Points on a hilly landscape, in no order, each with its height.
From any point a ball rolls to the lowest of the 4 points nearest to it. It stops when none of these is lower. Distance is the straight distance between rows; heights are no part of it.
J_701: [-20, 7, -2, 24, -5, -15, -8, 15, -13, -28, -11, -9, -14, -11, 40, 8, 6, 16, -1, 12, -23, 31, 14, 11, -9, -54, -11, 10]  height 156
J_517: [42, 8, -9, -68, 9, 25, 39, -34, -28, -101, 13, 3, 1, 41, 17, -22, 25, -19, 0, 16, 66, -19, 92, -2, -4, -27, 0, -30]  height 216
J_257: [-54, -12, -10, 35, -32, -24, -19, 34, 8, 52, -25, 7, -3, -20, 1, 8, -37, 2, -10, 0, -47, 14, -52, 20, 5, 3, 0, 33]  height 76
J_756: [20, 12, 8, -17, 8, 2, -4, 1, 3, 10, 6, -2, 2, 1, -19, -7, 0, 8, 8, -20, 6, -15, 0, -14, 2, 21, 8, -3]  height 228
J_922: [-52, -7, -8, 32, -27, -25, -18, 36, 6, 46, -24, 6, -10, -18, 7, 7, -37, 4, -4, -1, -43, 15, -45, 17, 4, -2, -4, 31]  height 71
J_138: [-9, -15, 11, -5, 10, 7, -7, 7, 18, 43, 6, 1, 14, -16, -53, -2, -6, -15, -5, -16, -5, -25, -52, -14, 17, 69, 7, 8]  height 290
J_861: [0, 4, -2, 16, 4, -6, 2, -9, -14, -31, 1, -10, -14, -1, 45, 5, 14, 11, 0, 16, -5, 24, 29, 15, -7, -57, -10, -9]  height 300
J_826: [39, 12, -4, -69, -1, 18, 39, -29, -23, -100, 14, 7, 4, 44, 35, -21, 24, -6, 6, 17, 55, -9, 92, 0, -8, -42, -6, -28]  height 208
J_65: [38, 9, 8, -35, 14, 21, 7, -18, -13, -26, 6, -9, 14, 10, -25, -15, 23, -12, 25, -8, 37, -12, 32, -1, 2, 24, 23, -3]  height 237
J_369: [-44, -3, -14, 34, -18, -19, -16, 29, 1, 44, -23, 8, -10, -17, -4, 9, -35, -1, -5, 0, -34, 9, -45, 15, 4, 8, -4, 20]  height 66
J_280: [-4, 2, -2, 12, 0, -9, -2, -13, -12, -39, -1, -9, -20, -1, 51, 4, 12, 9, -2, 17, -5, 28, 35, 21, -6, -67, -16, -9]  height 346
J_179: [19, 9, 4, -37, 16, 15, -5, -9, -6, 4, 4, 0, 5, -3, -40, -12, 8, -7, 16, -23, 23, -20, 3, -15, 9, 38, 14, 5]  height 239
J_533: [37, 3, 8, -35, 7, 23, 17, -25, -11, -51, 15, -10, 11, 20, -4, -12, 29, -14, 20, 4, 45, -11, 46, 3, 3, 8, 20, -6]  height 277
J_259: [10, 3, 2, -13, -7, -3, 20, -25, -14, -57, 1, 3, -21, 32, 65, -3, 14, 8, -1, 20, 21, 27, 74, 13, -10, -88, -33, -21]  height 103
J_518: [5, 2, 7, -21, 12, 6, -7, -1, 11, 19, 6, -1, 1, -8, -36, -8, -5, 1, 4, -21, 7, -24, -17, -17, 10, 43, 3, 4]  height 364
J_982: [-33, 10, -5, 29, -11, -21, -5, 37, -6, 3, -21, -2, -16, -12, 21, 10, -15, 15, 5, 0, -28, 22, -9, 3, -5, -32, -9, 18]  height 82
J_554: [-4, -5, 8, -21, 13, 10, -8, 1, 10, 29, 5, 1, 4, -15, -45, -8, -2, -10, 1, -21, 7, -25, -31, -19, 15, 59, 5, 6]  height 403
J_488: [13, 8, 0, 16, 5, -4, 5, -4, -11, -17, 4, -10, -8, 0, 27, 3, 14, 14, 3, 8, -4, 12, 15, 0, -7, -31, -2, -9]  height 33
J_957: [4, 8, 2, 3, 7, -3, -7, 8, 9, 26, 2, 3, -9, -3, -16, -2, -14, 3, -1, -11, -6, -12, -18, -13, 0, 22, -2, -4]  height 193
J_22: [-26, 9, -10, 28, -9, -15, -6, 32, -4, 19, -21, 5, -18, -11, 8, 8, -22, 9, 5, -1, -22, 15, -22, 0, -1, -12, -6, 12]  height 58
J_993: [12, 8, 8, -21, 10, 4, -6, 0, 6, 18, 5, 1, 0, -6, -30, -9, -4, 3, 6, -21, 6, -20, -10, -14, 7, 35, 4, 2]  height 259
J_745: [17, 0, -1, -4, 4, 1, 10, -23, -8, -34, 17, -5, -7, 13, 44, -4, 21, 9, 3, 17, 10, 14, 37, 10, -7, -45, -7, -17]  height 291
J_451: [10, 13, 0, 16, 7, -5, 0, 8, -9, -1, 0, -3, -7, -1, 14, 5, 3, 12, 6, 0, -6, 8, 5, -8, -6, -20, -2, -7]  height 55
J_145: [-7, -8, 10, -18, 11, 13, -8, -1, 12, 30, 6, 2, 7, -17, -53, -6, -1, -13, 2, -20, 7, -28, -38, -17, 17, 68, 7, 10]  height 289
J_908: [-2, -1, 6, -9, 10, 1, -10, 3, 12, 29, 5, 4, -4, -8, -34, -6, -10, -2, -4, -17, -1, -24, -30, -15, 11, 46, 1, 2]  height 178
J_640: [-16, -11, -2, 20, 5, -4, -12, 11, 16, 46, -5, 4, -3, -12, -32, 9, -22, -9, -13, -2, -21, -15, -49, -9, 4, 48, -1, 5]  height 27
J_796: [32, 7, 1, -56, -6, 5, 34, -30, -14, -81, 19, 9, 2, 46, 50, -19, 22, 6, 4, 19, 41, -1, 84, 4, -14, -58, -16, -27]  height 160
J_692: [22, 8, 5, 7, 7, -1, 3, -5, -5, -13, 9, -8, 1, 4, 18, 2, 15, 15, 7, 1, 1, 5, 14, -6, -7, -17, 3, -11]  height 45
J_507: [-46, -12, -15, 38, -16, -14, -20, 21, 9, 58, -21, 9, 2, -23, -21, 16, -31, -9, -14, 2, -39, 2, -63, 9, 2, 29, 4, 26]  height 92
J_887: [-5, 2, 3, 2, -10, -11, 8, -16, -11, -52, -5, -4, -27, 15, 61, 5, 10, 8, -2, 18, 3, 35, 56, 24, -5, -88, -30, -11]  height 117
J_424: [15, 2, 1, -15, -3, -3, 20, -27, -11, -53, 7, 2, -16, 31, 61, -8, 14, 8, 1, 22, 21, 23, 69, 14, -9, -76, -29, -25]  height 101
J_673: [23, 13, 9, -27, 11, 8, -4, -4, -1, 1, 6, -4, 4, 1, -23, -10, 5, 4, 14, -22, 13, -15, 7, -12, 2, 24, 13, -2]  height 230
J_644: [18, 8, 7, -30, 13, 7, -4, -3, 2, 7, 4, -2, 3, -4, -32, -11, 2, 1, 10, -22, 14, -19, 0, -13, 8, 31, 12, 0]  height 235
J_832: [-21, 13, -4, 29, -5, -15, -6, 26, -14, -10, -12, -6, -13, -12, 27, 10, -2, 15, 5, 1, -20, 23, 2, 3, -6, -40, -8, 9]  height 124
J_265: [2, 13, -5, 22, 5, -6, -1, 14, -10, 1, -7, -4, -11, -5, 14, 7, -2, 16, 5, 0, -8, 11, 4, -9, -6, -20, -4, -3]  height 38
J_25: [16, 0, 0, -15, -1, -1, 15, -29, -6, -47, 15, -1, -11, 23, 55, -10, 18, 7, 2, 18, 19, 11, 57, 10, -8, -56, -16, -25]  height 344
J_617: [23, 1, -1, -27, -2, 5, 18, -30, -4, -54, 23, -2, -3, 27, 46, -13, 22, 5, 3, 17, 27, 1, 58, 11, -7, -41, -9, -22]  height 640
J_248: [-9, 14, -6, 26, 1, -12, -4, 23, -8, 11, -13, 2, -16, -6, 10, 9, -13, 12, 6, -4, -14, 12, -9, -6, -5, -16, -7, 1]  height 53
J_495: [-9, -10, 10, -18, 14, 14, -7, 2, 12, 35, 6, 3, 16, -19, -60, -4, 0, -20, 1, -19, 9, -25, -47, -17, 24, 75, 9, 7]  height 253
J_811: [24, -1, 3, -31, 1, 9, 16, -30, -1, -57, 24, -6, 4, 23, 37, -15, 25, 3, 8, 13, 32, -6, 52, 9, -5, -27, 2, -17]  height 223
J_618: [-4, 13, -4, 24, 2, -7, -1, 14, -14, -9, -7, -7, -10, -8, 22, 8, 2, 11, 3, 6, -12, 18, 5, -1, -7, -36, -5, -1]  height 85
J_744: [-53, -20, -21, 54, -28, -11, -30, 34, 18, 83, -27, 14, 26, -34, -34, 27, -29, -4, -20, -10, -52, 10, -81, 5, 1, 35, 15, 45]  height 445
J_803: [33, 3, 8, -32, 4, 17, 12, -23, -7, -51, 16, -10, 13, 17, 5, -13, 28, -5, 18, 3, 37, -8, 42, 5, -2, -1, 14, -8]  height 292
J_494: [20, 13, 5, 1, 6, -3, 1, 4, -2, 5, 4, -3, -2, 2, -1, -3, 1, 13, 7, -10, -1, -4, 6, -13, -4, -2, 4, -7]  height 69
J_335: [-11, -19, 9, 20, 8, 8, -12, 24, 25, 71, -5, 4, 33, -21, -73, 10, -11, -19, -19, -18, -19, -12, -74, -14, 16, 78, 18, 15]  height 65
J_642: [-12, 4, -1, 16, 0, -11, -3, -4, -17, -35, -6, -10, -18, -7, 43, 7, 13, 12, -2, 16, -10, 28, 26, 15, -7, -61, -13, -2]  height 349
J_804: [-9, 3, 4, 4, -11, -13, 3, -13, -10, -53, -7, -5, -28, 8, 62, 6, 8, 9, -3, 18, -5, 38, 52, 29, -6, -85, -26, -7]  height 130
J_375: [-24, -16, -8, 31, 0, -4, -14, 16, 14, 59, -10, 6, 7, -19, -37, 14, -25, -14, -18, 0, -31, -9, -66, -4, -1, 49, 4, 11]  height 95
J_170: [-42, 0, -10, 31, -18, -21, -12, 35, 2, 33, -22, 9, -15, -15, 5, 6, -32, 6, 2, -1, -33, 13, -34, 9, 3, -6, -8, 22]  height 67
J_568: [1, 1, 1, -4, -6, -5, 11, -20, -12, -53, -1, 0, -25, 21, 61, 2, 13, 7, -2, 21, 11, 31, 62, 21, -8, -81, -27, -17]  height 105
J_13: [27, -1, -2, -44, -1, 13, 22, -34, -3, -68, 22, -2, 3, 32, 37, -17, 24, -2, 5, 15, 42, -8, 66, 5, -4, -30, -1, -19]  height 207
J_413: [-7, -9, 8, -4, 10, 3, -9, 3, 17, 38, 6, 1, 4, -13, -41, -2, -8, -8, -7, -12, -6, -23, -43, -14, 13, 57, 1, 5]  height 265
J_251: [21, 2, 1, -26, -4, 2, 22, -29, -8, -57, 18, 5, -9, 36, 57, -14, 18, 8, 2, 19, 26, 11, 71, 9, -9, -65, -22, -26]  height 108
J_931: [34, 7, -6, -59, 4, 21, 30, -33, -16, -88, 16, 2, 3, 37, 25, -18, 23, -15, 4, 17, 56, -14, 80, 1, -7, -27, -1, -22]  height 206
J_875: [35, 6, 8, -30, 7, 18, 10, -19, -9, -39, 10, -10, 13, 14, -9, -12, 23, -8, 20, -5, 36, -11, 34, 2, 1, 10, 21, -4]  height 248
J_514: [28, 11, 7, -36, 14, 14, -1, -8, -7, -5, 5, -3, 8, 0, -36, -12, 11, -3, 17, -22, 25, -17, 12, -7, 8, 31, 18, 1]  height 232
J_859: [-40, -15, -16, 45, -14, -9, -20, 21, 11, 64, -22, 8, 11, -25, -34, 18, -31, -10, -17, 0, -42, 0, -70, 3, -1, 40, 11, 26]  height 143
J_448: [4, 12, -2, 21, 4, -7, 2, 4, -14, -13, -1, -9, -8, -4, 23, 5, 12, 15, 3, 7, -7, 15, 12, -2, -10, -33, -3, -7]  height 51
J_639: [7, 15, 0, 17, 6, -7, -4, 13, -4, 12, -5, 0, -11, -4, 2, 4, -7, 14, 4, -5, -8, 3, -5, -11, -6, -7, -3, -4]  height 60
J_142: [-18, -16, 0, 28, 4, -3, -13, 16, 20, 61, -4, 3, 15, -19, -51, 13, -19, -17, -19, -3, -26, -13, -67, -10, 3, 61, 8, 11]  height 172
J_954: [16, 13, 5, -2, 8, -3, 0, 7, 2, 9, 4, -1, -3, -1, -9, -2, -4, 13, 5, -13, -1, -5, -2, -15, -3, 7, 4, -5]  height 179
J_544: [-13, 2, -1, 13, -3, -12, -4, -3, -12, -40, -5, -8, -21, -3, 51, 7, 10, 10, -5, 17, -13, 33, 32, 22, -8, -70, -15, -1]  height 351
J_266: [31, 12, 12, -20, 7, 7, 0, -5, -1, -7, 6, -8, 9, 4, -15, -6, 9, 8, 15, -17, 15, -11, 12, -10, 0, 14, 14, -1]  height 231
J_180: [-4, 5, 9, -4, -19, -12, 19, -16, -17, -72, -12, 0, -29, 28, 74, 6, 10, 11, 1, 21, 9, 41, 80, 18, -12, -105, -43, -13]  height 270
J_59: [1, 1, 4, -29, 13, 13, -6, -4, 5, 21, 6, 2, 5, -12, -46, -9, -2, -8, 8, -26, 17, -27, -19, -17, 15, 55, 9, 6]  height 28
J_534: [13, 7, 2, -39, 17, 16, -5, -7, -2, 10, 5, -1, 5, -9, -47, -12, 7, -8, 14, -26, 23, -23, -4, -15, 14, 47, 12, 4]  height 254
J_308: [31, 4, 12, -21, 1, 11, 10, -20, -6, -36, 17, -12, 9, 13, 10, -8, 22, 6, 15, 3, 22, -7, 32, 2, -2, -6, 11, -7]  height 234
J_672: [-61, -23, -15, 57, -36, -19, -31, 38, 21, 89, -28, 9, 24, -38, -21, 24, -32, 4, -22, -15, -62, 12, -81, 6, 3, 25, 14, 52]  height 314
J_500: [-7, -17, 12, -5, 14, 20, -4, 19, 20, 60, -1, 9, 35, -24, -85, 0, 2, -28, -5, -24, 1, -19, -71, -13, 29, 91, 22, 9]  height 247
J_587: [-13, 9, -2, 24, 1, -10, -3, 13, -15, -20, -9, -11, -12, -10, 32, 8, 7, 15, 4, 9, -16, 23, 10, 5, -8, -45, -7, 2]  height 157
J_465: [-28, -15, -11, 43, -8, -5, -20, 21, 13, 68, -18, 6, 17, -23, -44, 22, -27, -15, -21, -2, -38, -4, -75, -5, 0, 50, 14, 23]  height 144
J_572: [-9, -17, 15, -3, 13, 14, -6, 10, 18, 50, 2, 5, 28, -21, -70, -1, -1, -21, -4, -20, -1, -21, -61, -14, 23, 82, 13, 11]  height 250
J_454: [0, 7, 0, 19, 3, -7, 1, -1, -15, -22, -1, -10, -12, -7, 33, 8, 13, 14, 0, 12, -7, 20, 18, 8, -7, -48, -7, -5]  height 169
J_959: [9, 8, 5, -6, 9, -1, -5, 3, 8, 20, 2, 1, -4, -4, -18, -5, -7, 9, 2, -16, 0, -13, -11, -12, 2, 24, 2, -4]  height 218
J_855: [-54, -17, -14, 42, -24, -16, -24, 27, 7, 63, -24, 8, 4, -26, -12, 15, -35, -5, -14, -2, -47, 7, -63, 17, 2, 19, 5, 31]  height 91
J_458: [21, 1, -2, -27, -1, 4, 21, -32, -5, -54, 20, 3, -5, 30, 53, -12, 21, 8, 2, 20, 28, 7, 63, 11, -9, -55, -16, -24]  height 294
J_730: [30, 2, 2, -40, 2, 17, 20, -31, -5, -67, 19, -6, 9, 25, 21, -15, 26, -9, 12, 12, 45, -11, 54, 6, -4, -12, 10, -13]  height 210
J_926: [27, 11, 7, -2, 7, 1, 2, -2, -3, -8, 7, -6, 3, 3, 6, -2, 12, 13, 9, -7, 4, -4, 12, -9, -7, -4, 7, -9]  height 152
J_848: [-7, -3, 3, 6, 7, -4, -10, 6, 13, 37, 0, 4, -7, -10, -28, 0, -18, -2, -9, -10, -12, -19, -38, -12, 4, 42, -3, 1]  height 73
J_566: [-16, 3, -8, 22, 0, -12, -10, 16, 6, 37, -9, 7, -16, -10, -15, 5, -26, -1, -5, -2, -19, -6, -35, -4, 0, 18, -6, 2]  height 192
J_466: [26, 3, 1, -41, -6, 0, 32, -30, -12, -67, 16, 6, -3, 40, 59, -15, 20, 10, 5, 19, 33, 8, 81, 8, -10, -67, -24, -29]  height 115
J_449: [-33, 4, -13, 28, -9, -15, -12, 27, 2, 34, -19, 10, -16, -12, -3, 8, -31, 3, -3, 1, -27, 4, -35, 4, -1, 4, -7, 12]  height 62
J_561: [-13, -15, 5, 16, 7, 1, -13, 7, 17, 50, -3, 3, 7, -15, -45, 6, -14, -10, -15, -5, -20, -18, -57, -10, 7, 59, 5, 6]  height 97
J_177: [36, 0, 1, -43, 8, 25, 22, -33, -12, -67, 19, -9, 8, 23, 7, -15, 30, -22, 16, 10, 56, -16, 57, 3, 1, 1, 15, -9]  height 264
J_260: [28, 3, 9, -8, 5, 4, 9, -15, -4, -27, 18, -11, 5, 8, 23, -5, 22, 11, 8, 6, 13, 0, 26, 2, -5, -18, 7, -11]  height 225
J_27: [-1, 5, -1, 7, 6, -5, -8, 9, 6, 29, -2, 5, -13, -5, -17, 0, -18, 3, -6, -11, -11, -12, -27, -12, 0, 22, -5, -1]  height 155
J_552: [34, 7, 11, -23, 4, 9, 9, -13, -6, -27, 14, -8, 11, 9, -1, -8, 20, 5, 16, -6, 21, -8, 23, -2, -3, 5, 17, -4]  height 269
J_123: [-12, -19, 0, 27, 7, 6, -17, 33, 30, 85, -9, 5, 36, -20, -78, 12, -19, -17, -25, -17, -27, -7, -77, -14, 9, 77, 19, 19]  height 63
J_546: [-6, 6, 7, -1, -16, -13, 10, -14, -9, -61, -9, -2, -29, 19, 67, 7, 8, 9, -1, 17, 5, 40, 64, 26, -8, -94, -35, -11]  height 163
J_286: [-7, -16, 9, -4, 15, 23, -10, 25, 24, 76, -3, 8, 42, -29, -94, 4, -5, -26, -10, -30, -3, -17, -76, -11, 27, 91, 28, 11]  height 104
J_638: [30, 1, 6, -33, 1, 12, 16, -30, -3, -57, 23, -7, 8, 23, 25, -15, 28, -1, 11, 11, 37, -9, 51, 8, -4, -16, 6, -15]  height 212
J_741: [-42, -8, -15, 34, -17, -17, -17, 25, 6, 49, -22, 9, -7, -19, -10, 13, -34, -4, -10, 1, -35, 3, -51, 10, 2, 17, 0, 19]  height 70
J_444: [-37, 7, -8, 30, -16, -21, -8, 37, -3, 18, -23, 3, -16, -10, 16, 7, -22, 12, 6, -1, -26, 18, -20, 3, -1, -18, -8, 19]  height 64
J_361: [15, -2, 0, -5, 0, 0, 11, -26, -8, -40, 15, -5, -12, 16, 50, -6, 18, 6, 0, 19, 12, 15, 46, 12, -8, -57, -15, -19]  height 388
J_253: [-60, -18, -11, 38, -32, -23, -23, 33, 10, 64, -24, 7, 4, -26, -4, 13, -38, 1, -15, -3, -56, 13, -60, 19, 4, 10, 5, 40]  height 78
J_474: [-33, -9, -13, 37, -8, -9, -17, 16, 9, 53, -18, 8, 0, -20, -26, 14, -29, -10, -15, 3, -35, -4, -58, 4, 1, 32, 2, 15]  height 110
J_918: [31, 2, -5, -50, 7, 25, 24, -32, -12, -79, 20, -4, 6, 31, 17, -18, 27, -18, 8, 15, 57, -15, 69, 4, -3, -12, 8, -16]  height 217
J_765: [-29, -3, -13, 28, -4, -12, -14, 19, 8, 44, -12, 8, -12, -13, -16, 9, -33, -6, -10, 1, -26, -5, -48, 2, 0, 25, -2, 11]  height 162
J_685: [30, 1, 10, -23, 2, 11, 13, -23, -4, -44, 21, -11, 7, 16, 21, -12, 26, 2, 13, 7, 27, -3, 38, 4, -4, -12, 9, -12]  height 219
J_750: [-5, -7, 5, -25, 17, 18, -8, -3, 8, 30, 5, 2, 10, -18, -57, -8, 5, -19, 7, -22, 16, -28, -35, -16, 23, 72, 8, 8]  height 258
J_133: [-57, -19, -16, 46, -32, -17, -27, 32, 12, 72, -24, 9, 14, -33, -17, 18, -32, -1, -18, -3, -55, 9, -71, 13, 1, 24, 11, 38]  height 177
J_72: [-10, -14, 11, -13, 14, 19, -5, 5, 11, 46, 4, 5, 25, -21, -71, -3, 3, -24, 1, -22, 8, -25, -55, -17, 27, 84, 14, 8]  height 251
J_430: [0, 14, -5, 23, 2, -7, -4, 15, -8, 9, -9, 0, -11, -4, 8, 4, -5, 13, 6, -3, -10, 8, -6, -11, -6, -13, -4, -3]  height 48
J_819: [34, 6, 12, -26, 3, 14, 8, -19, -7, -34, 15, -11, 12, 11, 0, -8, 23, 2, 16, -3, 27, -8, 29, 1, -1, 4, 17, -9]  height 273
J_246: [17, 3, 4, -23, -8, -1, 31, -28, -17, -64, 3, 7, -15, 41, 66, -8, 19, 13, 3, 24, 27, 25, 86, 4, -15, -89, -34, -25]  height 107
J_176: [-31, -14, -11, 37, -6, -5, -18, 18, 12, 61, -14, 8, 11, -19, -37, 17, -27, -13, -18, 2, -36, -6, -66, -1, -2, 45, 8, 17]  height 106
J_945: [-22, -16, -6, 42, -4, -1, -18, 26, 20, 75, -16, 6, 24, -21, -57, 21, -24, -16, -24, -7, -34, -5, -76, -11, 0, 63, 13, 20]  height 109
J_18: [36, 11, 6, -38, 13, 19, 5, -13, -12, -18, 4, -6, 10, 7, -30, -11, 17, -9, 21, -17, 32, -14, 22, -4, 7, 24, 22, 0]  height 236
J_436: [9, 1, 0, 3, 3, -3, 7, -20, -11, -38, 8, -6, -17, 6, 49, 0, 17, 9, -1, 18, 4, 22, 38, 15, -7, -59, -12, -16]  height 395
J_234: [-22, 11, -9, 28, -4, -15, -8, 28, -2, 23, -18, 5, -17, -9, 2, 8, -22, 6, 2, -4, -19, 9, -25, 0, -1, -8, -7, 6]  height 56
J_313: [31, 3, 9, -14, 3, 9, 8, -17, -2, -32, 18, -10, 7, 12, 21, -8, 23, 8, 11, 4, 17, -5, 29, 1, -4, -12, 9, -9]  height 224
J_724: [27, 2, 6, -19, 1, 5, 12, -23, -4, -43, 21, -10, 5, 16, 29, -9, 25, 7, 10, 10, 21, -4, 37, 5, -4, -20, 6, -12]  height 221
J_537: [30, 6, -5, -56, -4, 12, 30, -31, -10, -81, 21, 3, 4, 39, 41, -16, 23, 0, 6, 16, 46, -7, 79, 9, -8, -39, -9, -24]  height 200
J_996: [-26, -13, -9, 31, -2, -6, -14, 12, 13, 52, -12, 6, 1, -17, -31, 14, -26, -12, -19, 1, -31, -8, -59, -4, 2, 45, 3, 10]  height 72
J_874: [7, 12, 0, 6, 6, -5, -3, 10, 4, 20, -2, 5, -12, -3, -11, -1, -14, 10, 1, -11, -6, -8, -12, -11, -2, 12, -1, -5]  height 211
J_612: [25, 1, 4, -15, 2, 6, 11, -26, -1, -42, 22, -7, 2, 18, 38, -9, 26, 9, 5, 16, 19, 2, 42, 8, -4, -32, -1, -16]  height 226
J_285: [-20, 8, -12, 28, -2, -14, -10, 23, 0, 30, -18, 7, -18, -9, -2, 5, -27, 4, 0, -3, -19, 2, -28, -1, 1, 4, -6, 3]  height 61
J_183: [16, 6, 2, 9, 6, 0, 5, -14, -8, -23, 9, -9, -5, 3, 33, -1, 17, 10, 6, 13, 1, 10, 25, 5, -7, -34, 0, -13]  height 41
J_21: [-22, -18, -5, 36, -1, -2, -17, 22, 20, 68, -10, 3, 19, -21, -52, 16, -22, -12, -22, -3, -32, -7, -71, -8, 1, 58, 12, 15]  height 154
J_709: [-12, -16, 9, 17, 7, 2, -10, 13, 21, 57, 0, 1, 17, -18, -54, 9, -15, -15, -16, -9, -19, -18, -63, -14, 10, 68, 8, 10]  height 204
J_558: [-17, 0, -7, 19, 4, -8, -11, 12, 12, 40, -7, 5, -11, -11, -20, 5, -25, -6, -9, -3, -21, -11, -42, -7, 1, 32, -4, 3]  height 190
J_186: [10, 3, 7, -12, -10, -4, 25, -21, -22, -69, -5, 5, -22, 36, 69, 3, 16, 10, 3, 22, 20, 32, 86, 10, -13, -97, -39, -21]  height 227
J_647: [22, 0, 3, -6, 4, 3, 8, -24, -5, -34, 18, -10, -2, 12, 40, -6, 24, 10, 3, 14, 10, 9, 34, 6, -7, -37, -4, -15]  height 99
J_82: [-26, -17, -15, 48, -8, 0, -25, 33, 27, 87, -20, 7, 31, -23, -65, 27, -28, -17, -24, -12, -38, 3, -80, -14, 0, 64, 20, 27]  height 84
J_96: [-15, -17, 2, 27, 4, 3, -15, 26, 26, 75, -4, 2, 27, -20, -68, 14, -18, -16, -24, -11, -28, -10, -73, -12, 6, 71, 16, 16]  height 68
J_315: [26, 6, 1, -44, -10, 2, 37, -29, -15, -72, 15, 7, -1, 46, 59, -19, 22, 11, 3, 18, 35, 6, 86, 3, -15, -68, -22, -29]  height 118

Two balls start at each pair of points below. Name the first point that both come to, or write -.
J_514 and J_145: -
J_179 and J_495: -
J_133 and J_566: J_234
J_859 and J_257: J_369
J_918 and J_177: J_537

For each start below, name the point where the ball stops.
J_644: J_640
J_533: J_640
J_672: J_265
J_138: J_123
J_993: J_640
J_552: J_424
J_744: J_265
J_765: J_265
J_819: J_424
J_701: J_265
J_811: J_424
J_517: J_424

Call two points neighbours if one is among the 4 nearest of the other. Go from one point of each pair to the other, from neighbour to neighbour, staying as low as possible. Name the highest point that can't be avoided.
J_59 and J_424: J_534
J_488 and J_123: J_465
J_265 and J_640: J_474
J_265 and J_488: J_451
